The views of a scene show one set of named points, each view turned or mirrored, and shifted as a whole, with a little noise and some points left out.
In the rows, 128 means zero.

Scene 1
View 1
Bupel: 115  158  130  128  121  115  159  112  149  120  137
loset: 98  146  133  176  90  142  172  129  164  115  130
riton: 126  165  120  138  113  118  144  125  129  123  125
kosa: 112  157  131  141  109  120  161  118  153  120  134
Degud: 121  164  117  153  103  127  147  131  127  123  122
nemop: 94  143  138  169  94  142  175  123  174  113  135
Novul: 112  149  142  141  101  118  171  113  167  119  137
sizok: 87  138  136  162  102  138  181  116  178  115  138
Migi: 120  174  103  149  116  133  132  138  109  124  120
gutuz: 116  156  129  146  105  123  158  122  149  122  132
Kav: 102  168  103  131  144  126  141  117  130  122  132
muvip: 135  168  117  137  108  117  136  131  119  126  121
mabu: 108  145  138  166  84  136  170  128  163  118  130
labe: 125  148  146  184  51  138  171  144  158  118  121
Popir: 159  195  100  88  152  86  106  121  78  134  123
poz: 126  159  141  114  117  101  161  103  155  123  139
View 2
Kav: 165  120  143  132  151  117  125  117  142  141  157
nemop: 120  137  156  102  119  122  95  127  122  91  130
mabu: 120  139  164  113  128  127  98  127  122  104  116
labe: 115  158  183  111  124  137  96  131  107  102  83
muvip: 156  134  164  143  158  130  127  120  133  153  117
Popir: 182  116  150  177  197  126  154  98  161  211  141
poz: 108  116  155  139  156  117  104  108  164  144  139
Degud: 151  137  162  130  148  129  119  123  125  134  118
loset: 128  140  160  105  121  126  100  129  115  97  125
Bupel: 126  123  152  134  149  115  110  113  150  134  143
Migi: 178  140  158  133  154  129  133  124  122  146  126
Novul: 105  127  160  121  135  120  97  120  143  114  135
gutuz: 131  134  162  126  143  124  109  118  135  126  130
kosa: 137  122  147  131  147  117  113  116  145  130  148
View 3
labe: 157  159  118  93  133  144  195  160  98  72  109
riton: 156  133  127  107  142  130  127  130  131  100  130
kosa: 152  127  146  110  127  140  142  126  115  100  121
Degud: 155  132  116  106  141  127  141  136  132  97  123
mabu: 151  141  134  106  125  139  177  141  102  89  110
Popir: 171  129  120  104  169  113  45  117  180  110  167
nemop: 142  125  142  115  116  144  183  134  96  99  99
Bupel: 152  126  152  113  127  139  126  122  120  105  125
Kav: 146  105  126  124  136  125  118  115  138  118  123
gutuz: 152  132  135  109  131  138  144  132  119  98  118
sizok: 141  121  151  117  111  147  178  128  94  100  98
muvip: 161  137  118  103  149  127  122  134  140  97  135
Novul: 149  134  159  108  120  147  151  131  102  96  117
View 4
Degud: 112  128  125  140  126  118  88  112  127  141  125
labe: 91  91  133  147  115  94  54  71  163  138  117
muvip: 124  136  122  137  123  122  87  130  125  137  118
loset: 90  105  148  139  117  110  85  74  148  162  139
poz: 136  141  159  110  108  114  81  133  143  174  130
Migi: 110  136  113  147  131  130  102  120  112  134  124
Novul: 113  119  161  122  110  108  78  101  152  176  135
sizok: 93  106  163  129  113  113  88  73  149  184  151
nemop: 90  107  153  137  114  112  85  73  151  174  144
kosa: 114  126  149  127  114  118  86  109  140  164  134
Kav: 114  146  137  132  122  133  115  124  110  162  144
Popir: 161  183  112  125  129  138  106  195  93  126  112
riton: 113  133  122  140  130  125  100  119  119  141  129
mabu: 100  114  150  131  116  114  83  88  144  166  139

In a view up to two points have been moved. Name them for each view, in the order of its rows, or write -.
view 1 => -
view 2 => kosa
view 3 => -
view 4 => riton, mabu
